Each row is a point on a tangle of strands that fork, close into loops and nearly touch. The rows are in no order.
Two points are linked if the straight distance between their rows is under 29.7. Some points are linked to none.
Z_578: [ -1   3   2  -2   7  18  -6 -16 -21   1   4  -7  -6   0  -1  14   1 -20
  33   2 -22  18]
Z_173: [ -5  -7  12  15  23  -8 -14 -17 -18  10  15 -15   5   4  -9  20   4 -16
  27   7 -13   3]
Z_79: [ -7 -14   5  -4   2   5  -2   9  18   3  11  25  11   2 -28  -9 -11  24
 -25  16   0  30]
Z_513: [ -1 -13  17  -5   2  17 -13   3   7   4   4  18   0   3 -15  -6  -1   8
 -19  18  -9  26]
Z_447: [ 22  -6 -21  -9 -12 -10   6  10   7   6 -12 -13 -14 -11  13   2 -12   7
   4 -20  24 -19]
Z_752: [ -9  16   0   4   4   5   3 -11 -14  -3  -3 -13  -8  -5  15  10   6 -17
  24  -8 -15  -4]
Z_206: [  1  -8  -4  -5   3  -3   2   9   9  -1   9  20   7  -2 -32  -7  -9  23
 -21  13  -1  23]
Z_523: [ 17  -1 -30  -8 -12  -4   8   7   1   5  -8 -11 -12 -12  11  10  -8   5
   6 -20  17 -20]
Z_338: [  8 -10  -6   0  10  15  -6 -12 -18   5  13  -6   0  -1 -19  20  -3  -9
  16  12 -21  26]
Z_758: [ -6  17 -12   4 -13  -1   4  -4  -6   1  -8 -16 -16 -17  33  10   2 -10
  20 -24   1 -14]
Z_21: [ -2 -18  25 -16   0   3  -7  19  18   3   5  26   5  10 -11 -16  -2   9
 -26  19   1  13]
Z_66: [  8   3 -11  -9  -2  -4   8   6  -3  -5  -1   8   1  -1 -18  -3  -4  15
 -13   8   0   3]
Z_906: [  4 -12  32  -5   6 -14 -10  20  15  -6  -4  13   0  11  -1 -12  10   5
 -12  17   3  -5]
Z_792: [ 15  -3  -6  -6  -8 -13   4  12   6  -3 -13 -11  -9  -7  16  -2  -5   8
   1 -11  21 -17]
Z_601: [ -8  -5   9 -18 -14   8   9  12  23  -1   1  29  17  12  -5 -27 -15  16
 -21   3   9  11]
Z_611: [-10   8 -14   8  10  -2  10  -9 -17   6  -2 -17   0  -7  10  25   6 -16
  21 -18  -6 -18]
Z_728: [-17   6  13  24  15 -16  -7 -17 -10   4   8 -20   5  -4   4   5   8 -17
  16  -3  -5 -16]
Z_264: [  0  -6  19  18  17 -31 -15   1   0  -1   5  -9   6   9  -7   2   5   3
  -6  12   8 -20]
Z_408: [ -1  -3  32   8 -10 -20  -3  15  25 -10 -10  -5  -6  -1  28 -26  15  -6
  -3  -3  15 -12]
Z_660: [-13 -17  24 -11  -3  24 -15   2  24  12  10  28  11  10  -6 -12  -1   4
 -27  16   1  31]
Z_247: [  3  10 -36  -7   1   6  18  -4 -14   2   1  -8  -2  -4  -7  20  -1  -3
   3 -11  -6  -8]
Z_238: [ -6  17   2  10 -13  -4   0  -4   0  -2  -5 -19 -13 -18  34   1   7 -11
  17 -23   5 -16]
Z_34: [ -1  -4   7  22  -4 -29  -9   0   7   4   2 -23   0  -9  19  -7   1  -7
   1 -13  21 -28]
Z_786: [ -4  -8   5 -20 -18   7  15  14  23  -3  -5  22  17  14   4 -33 -16  15
 -19   0  15   5]
Z_593: [ 15   1 -38  -6   0  -6  11   6  -3   1   0 -10   1  -9 -10  15  -3   6
  -4 -13  12 -18]
Z_584: [-10  11  35  23   3 -10 -13  -7  13  -8   5  -7  -6  -3  12 -19  22 -17
   8   6  -5 -10]
Z_772: [  1 -29  20   0  12  29 -29  -4   8  -1   6   5   6   4 -11   1  10  -2
 -16  24  -9  36]
Z_111: [  8  -7 -19  -1   9   9   2 -12 -17   6  17  -5   1  -3 -28  22  -5  -7
   9   8 -21  26]
Z_689: [-10 -20  26  -9   2  31 -22  -3  20   9   4  23   7   9  -2  -9   6  -2
 -24  19   0  33]
Z_891: [  3   5 -30   0   4   8  11 -12 -13   2  12   0  -2   0 -28  18  -7  -2
   3   2 -19  20]
Z_787: [  3   0  10  -9 -15  -5   4  16  10  -8 -18  -2 -11  -1  28 -18   2   6
  -2  -7  15  -8]
Z_450: [ -2  12 -31  -6   3   9  17  -8 -21   3   0 -10  -4  -2  -1  22   1 -12
  13 -13 -11  -5]
Z_743: [ -1  10 -14   1 -10  25   6 -17  -9   2   0  14  -1   4 -11  -1 -11   1
   2   1 -16  25]
Z_58: [  3  -6  17  13  22  -5 -15 -10 -11   5  11  -9   0   5 -10  16   4  -6
  12  13 -16   3]
Z_587: [  5  -1 -14   6  13 -15   2   0 -10   1   2 -13   6  -1  -4  21   0   0
   3  -5   5 -26]
Z_233: [  4   8 -38  -7 -13  -3  19   2   8  -5  -5   8   8  -3 -20  -9 -11  22
 -10  -7  13   8]
Z_936: [  6   4   3  -1  12   3  -3  -5 -13  -1   3  -1  -4   1  -9  11  -1  -1
   5  10 -15   3]
Z_872: [ -3  15 -37   0 -12   1  18  -4   7  -5  -2  17   8   1 -23  -4 -12  24
  -6  -8   5  16]
Z_565: [  0  -6 -18  14   8 -17   1   1  -8   7   1 -17   4  -7   6  22  -3  -4
   7 -17  11 -33]
Z_469: [ -1  -6  11   6 -14  54 -18 -26   4   3   1  15  13   8   0  -3  -5  -8
   1  -2  -2  48]
Z_367: [-10   7  -6  19  -1 -14   0  -7  -6   7   1 -22   0 -15  21  12   4 -14
  15 -23   5 -25]
Z_608: [ 11   5 -36  -5   5  -4  13   2  -9  -1   3  -9   3  -6 -14  20   0   3
  -2  -8   2 -14]
Z_541: [ 10   5 -42 -10 -11  -4  17   4   5  -3  -5   0   3  -8 -15  -3  -7  18
  -9  -9  15   0]
Z_920: [ -3   5  23  10  12   4 -14  -8  -3  -5   2  -4  -9   1   5   1   9 -12
  18   7 -17   4]
Z_783: [ -2  -5  33   0  -5 -17  -5  18  23 -12 -11   4  -4   5  21 -23  14  -4
  -5   4  10  -9]
Z_148: [ 15   4 -44 -11 -10  -3  15   6   2   0  -5  -5  -2 -10 -10   5  -6  11
  -7 -14  16  -8]
Z_390: [-11   9  -8  13   6  -8   4  -8 -12   4  -2 -18   0 -10  14  19   6 -13
  18 -16  -2 -20]
Z_170: [  1   7 -10  -3  -4  24   1 -16 -17   1   2   5  -7   4  -6   4  -6 -10
  13   3 -22  22]
Z_738: [ -7   0  16  27  -7 -28 -11  -4   7   3   7 -25   2  -9  20 -19   9 -14
  -3  -8  17 -25]
Z_272: [ -2  -1  17 -12  -4   7  -2  11   5  -5  -6  19  -3   8  -1 -15  -1   6
 -13  10  -1   5]
Z_543: [  1  -4  29  -1   0 -16  -5  18  14 -11 -10   5  -4   7  12 -15  11   1
  -6   8   7  -9]
Z_788: [  5   4 -23   0  17  -2  12  -7 -19   5   9  -9   5  -1 -20  28   1  -8
   8  -6 -11  -6]
Z_953: [ -5  17 -11  -2  -3   8   6  -7 -15  -5  -8 -10 -11  -4  18   9   2  -8
  14  -7 -10  -7]
Z_726: [ -4  -4  22  -9   2  13 -12   6   4   1  -2  21  -6   8  -4 -11   2   3
 -12  14  -9  16]
Z_341: [ -7   9  29  16   8  -6 -14  -7   5  -6   3  -6  -7  -1   9  -8  14 -13
  11   6 -10  -5]
Z_591: [ 10   4  -3  -3  11  -7   2   0 -10  -2   2  -2   1   0 -12  11   1   5
  -3   7  -7  -7]
Z_898: [  4  -6  -3  -2   8  16  -8 -14 -22   5  10  -8  -2   0 -11  18   1 -15
  25   8 -22  24]
Z_747: [ -6  11   6  -9 -16  12   3   7   0  -7 -17  11  -9   6  19 -18   0   4
  -4   0   4  -1]
Z_376: [ -2  10  -7  -4   1  17   2 -14 -20   0  -1  -2  -8   2   1   7  -2 -14
  19   1 -22  11]
Z_647: [ -5  -5   9 -21 -23  10  10  16  17  -3 -17  15   2  12  26 -34  -8   7
 -10  -2  17  -2]
Z_652: [ -6 -26  24  -5   7  39 -29  -8  14   1   2  14   7   8  -2  -6  12  -8
 -17  20   0  39]
Z_927: [ 12 -13  11 -13   8 -17   3  20  10  -5   3  10   8   5 -21 -11  -1  19
 -20  16   8   0]
Z_664: [-12  -2  16 -14 -15  17   4   6  24   4   5  35  18  14  -4 -21 -15  13
 -22   2   6  17]
Z_886: [ -1  -4  -1   9  24  -7  -2 -14 -21   9  10 -13   6   3 -14  27   2 -14
  19   2 -13  -3]
Z_394: [  6 -13   9 -19  -1 -10   7  21  12  -6  -2  14   7   7 -11 -19  -5  17
 -18  12  10   1]
Z_817: [ 14 -12  19  -4  14 -20  -5  17   4  -4   3   5   6   7 -17  -3   3  16
 -16  18   7  -7]
Z_303: [  8  -4  -8  -8   5  -9   5  10   3  -5   6  12   6  -3 -30  -3  -5  20
 -18  12   0  11]
Z_431: [ -4  -1  19  20  18 -25 -14  -5  -3   0   7 -12   4   6  -4   5   5  -1
   1  10   1 -17]
Z_268: [  4   9 -27  -4   1   7  11 -10 -14   0   6   3  -1  -1 -22  11  -6   2
  -1   2 -15  13]
Z_502: [ -4   7  25  23 -10 -20  -8   0  13  -3   2 -19  -3 -10  26 -23  17 -14
   1  -6  12 -18]
Z_309: [  3   0  13   4  15   4 -11  -9 -12   1   7  -6  -5   2  -5  12   4  -8
  15  10 -19   8]
Z_317: [ -5   8  -2  17  -9 -14  -1  -3   1   7   1 -22  -7 -19  28   5   2 -13
  15 -27  11 -25]
Z_887: [ -4  16  -3  -4 -15  13   4  -1  -7  -7 -16   2 -13   0  23  -9  -1   0
   4  -5  -2  -2]
Z_157: [ 10   8 -31 -10 -15   4  12   4  -6   1  -8  -6 -11  -8  11   6  -5   5
   3 -14  11 -12]
Z_316: [  3   0  -9   5  23  -6   4 -10 -20   7   9  -9   7   3 -18  27   1  -8
  12   2 -13  -7]
Z_401: [  5  -9 -14  14   2 -23  -3   2  -1   8   0 -18   2  -8   9  16  -5  -1
   6 -19  18 -32]
Z_10: [  0 -19  35 -12   8  -6 -14  21  18   0   3  22   1  11  -5 -11   7   6
 -18  22   0   6]
Z_113: [  4   8 -12  -8  -5   5  10   1  -7  -5  -5   7  -2   1  -7  -3  -4   9
  -8   4  -5   2]
Z_861: [-20   4   9  20  17 -10  -3 -22 -18   8   6 -20   7  -5   1  12  10 -24
  30  -8  -9  -9]
Z_270: [ -2  12 -17   4 -11  21  11 -15  -4   1   0  18   2   4 -17  -4 -12  11
  -3  -1 -12  25]
Z_364: [-13 -10  22 -12  -9  22  -5   3  28  11  11  34  16  13  -6 -15 -10   9
 -27   9   5  26]
Z_969: [  7  -1   7  -1 -10 -14   0  12  10  -8 -14 -10 -11  -5  27 -11   1   5
   1  -8  16 -13]
Z_567: [ -6   9 -23  -2   7   8  14  -9 -23   4  -3 -13  -3  -3   2  26   4 -16
  21 -16 -12  -8]
Z_93: [ -2  15 -33   4 -11  11  18 -12   0  -2   1  16   4   3 -21  -1 -12  16
  -4  -6  -5  21]
Z_61: [  6  11 -26  -8 -20   9  13   0  -7  -2 -13  -4 -12  -5  18   0  -5   6
   2 -13   8  -8]
Z_908: [ -1  17 -12  -5 -12   9   7  -2 -11  -5 -13  -4 -13  -3  22   1   1  -1
   7  -7  -2  -7]
Z_639: [  3  -6   8 -17  -7  -2   6  17   9  -8  -8  15   3   7  -2 -19  -4  13
 -15   8   7   1]
Z_282: [  0 -25  14   0   9  22 -20   0   6   2   9   9   6   0 -19   2   2   7
 -21  22 -10  36]
Z_869: [-16  12   7  11  10  -1   0 -18 -15   0   0 -19  -2  -8  10  13  10 -25
  34 -10 -14  -5]
Z_581: [ -1  12 -26  -2 -11   5  10  -2 -10   4  -7 -13 -15 -12  25  18   0  -8
  16 -24   2 -17]
Z_455: [ 13   2 -10   0  12 -13   3   4  -8  -2   2  -6   4  -1 -12  15  -1   5
  -3   3   3 -16]
Z_935: [ -5 -13  16 -13  -2   6  -4  14  17   3   9  27   9   7 -17 -16  -8  15
 -27  15   1  19]
Z_81: [ -7  11  33  24  -5 -15  -9  -2  16  -6   3 -11  -2  -7  21 -24  22 -17
   2   2   6 -16]
Z_859: [ -2  -1  10 -14 -18   5   5  16  10  -7 -20  11  -5   9  24 -25  -1   6
  -6  -1  12  -3]
Z_742: [  8  -8  -1  15  -1 -26  -7   2   6   3  -3 -21  -2  -8  16   3  -7   0
   3 -16  23 -29]
Z_47: [-11   5  18  22  14 -20 -12 -11  -4   0   7 -16   4   0   3   3   9 -10
   9   4  -4 -16]
Z_520: [ -2  -8   5 -23 -22  10  13  16  23  -2 -12  18  11  15  19 -35 -13  11
 -14  -2  17   1]
Z_957: [  3  12 -24  -6  -5   9  13  -7 -11  -3  -1   4  -4  -1 -10   3  -6   6
  -3   0  -8   5]
Z_13: [ 11 -10  21   7  16 -28  -8  11   4  -4   2  -2   6  10 -10   0   4  11
 -10  15  10 -16]

A piece is all that can be reached along the links. How many separate loops has the piece of each point below (a circle has one, a figure eight two, a Y none), and how many tips (points with one link)?
Z_920 | loops 1, tips 1
Z_581 | loops 0, tips 2
Z_908 | loops 2, tips 0

A fork is a point with three links, a tip a point with one. Leave the first point through the second and follow the links. Name the first fork or tip that comes.
Z_742 / Z_34 | Z_309
Z_664 / Z_601 | Z_859
Z_367 / Z_317 | Z_581
Z_906 / Z_543 | Z_408

Name the points in between on the shortest way along the links from the first point to the second, in order.
Z_61 / Z_520 | Z_908, Z_887, Z_747, Z_859, Z_647
Z_601 / Z_772 | Z_664, Z_364, Z_660, Z_689, Z_652
Z_887 / Z_47 | Z_908, Z_953, Z_752, Z_869, Z_861, Z_728
Z_957 / Z_206 | Z_113, Z_66, Z_303
Z_935 / Z_543 | Z_21, Z_10, Z_906
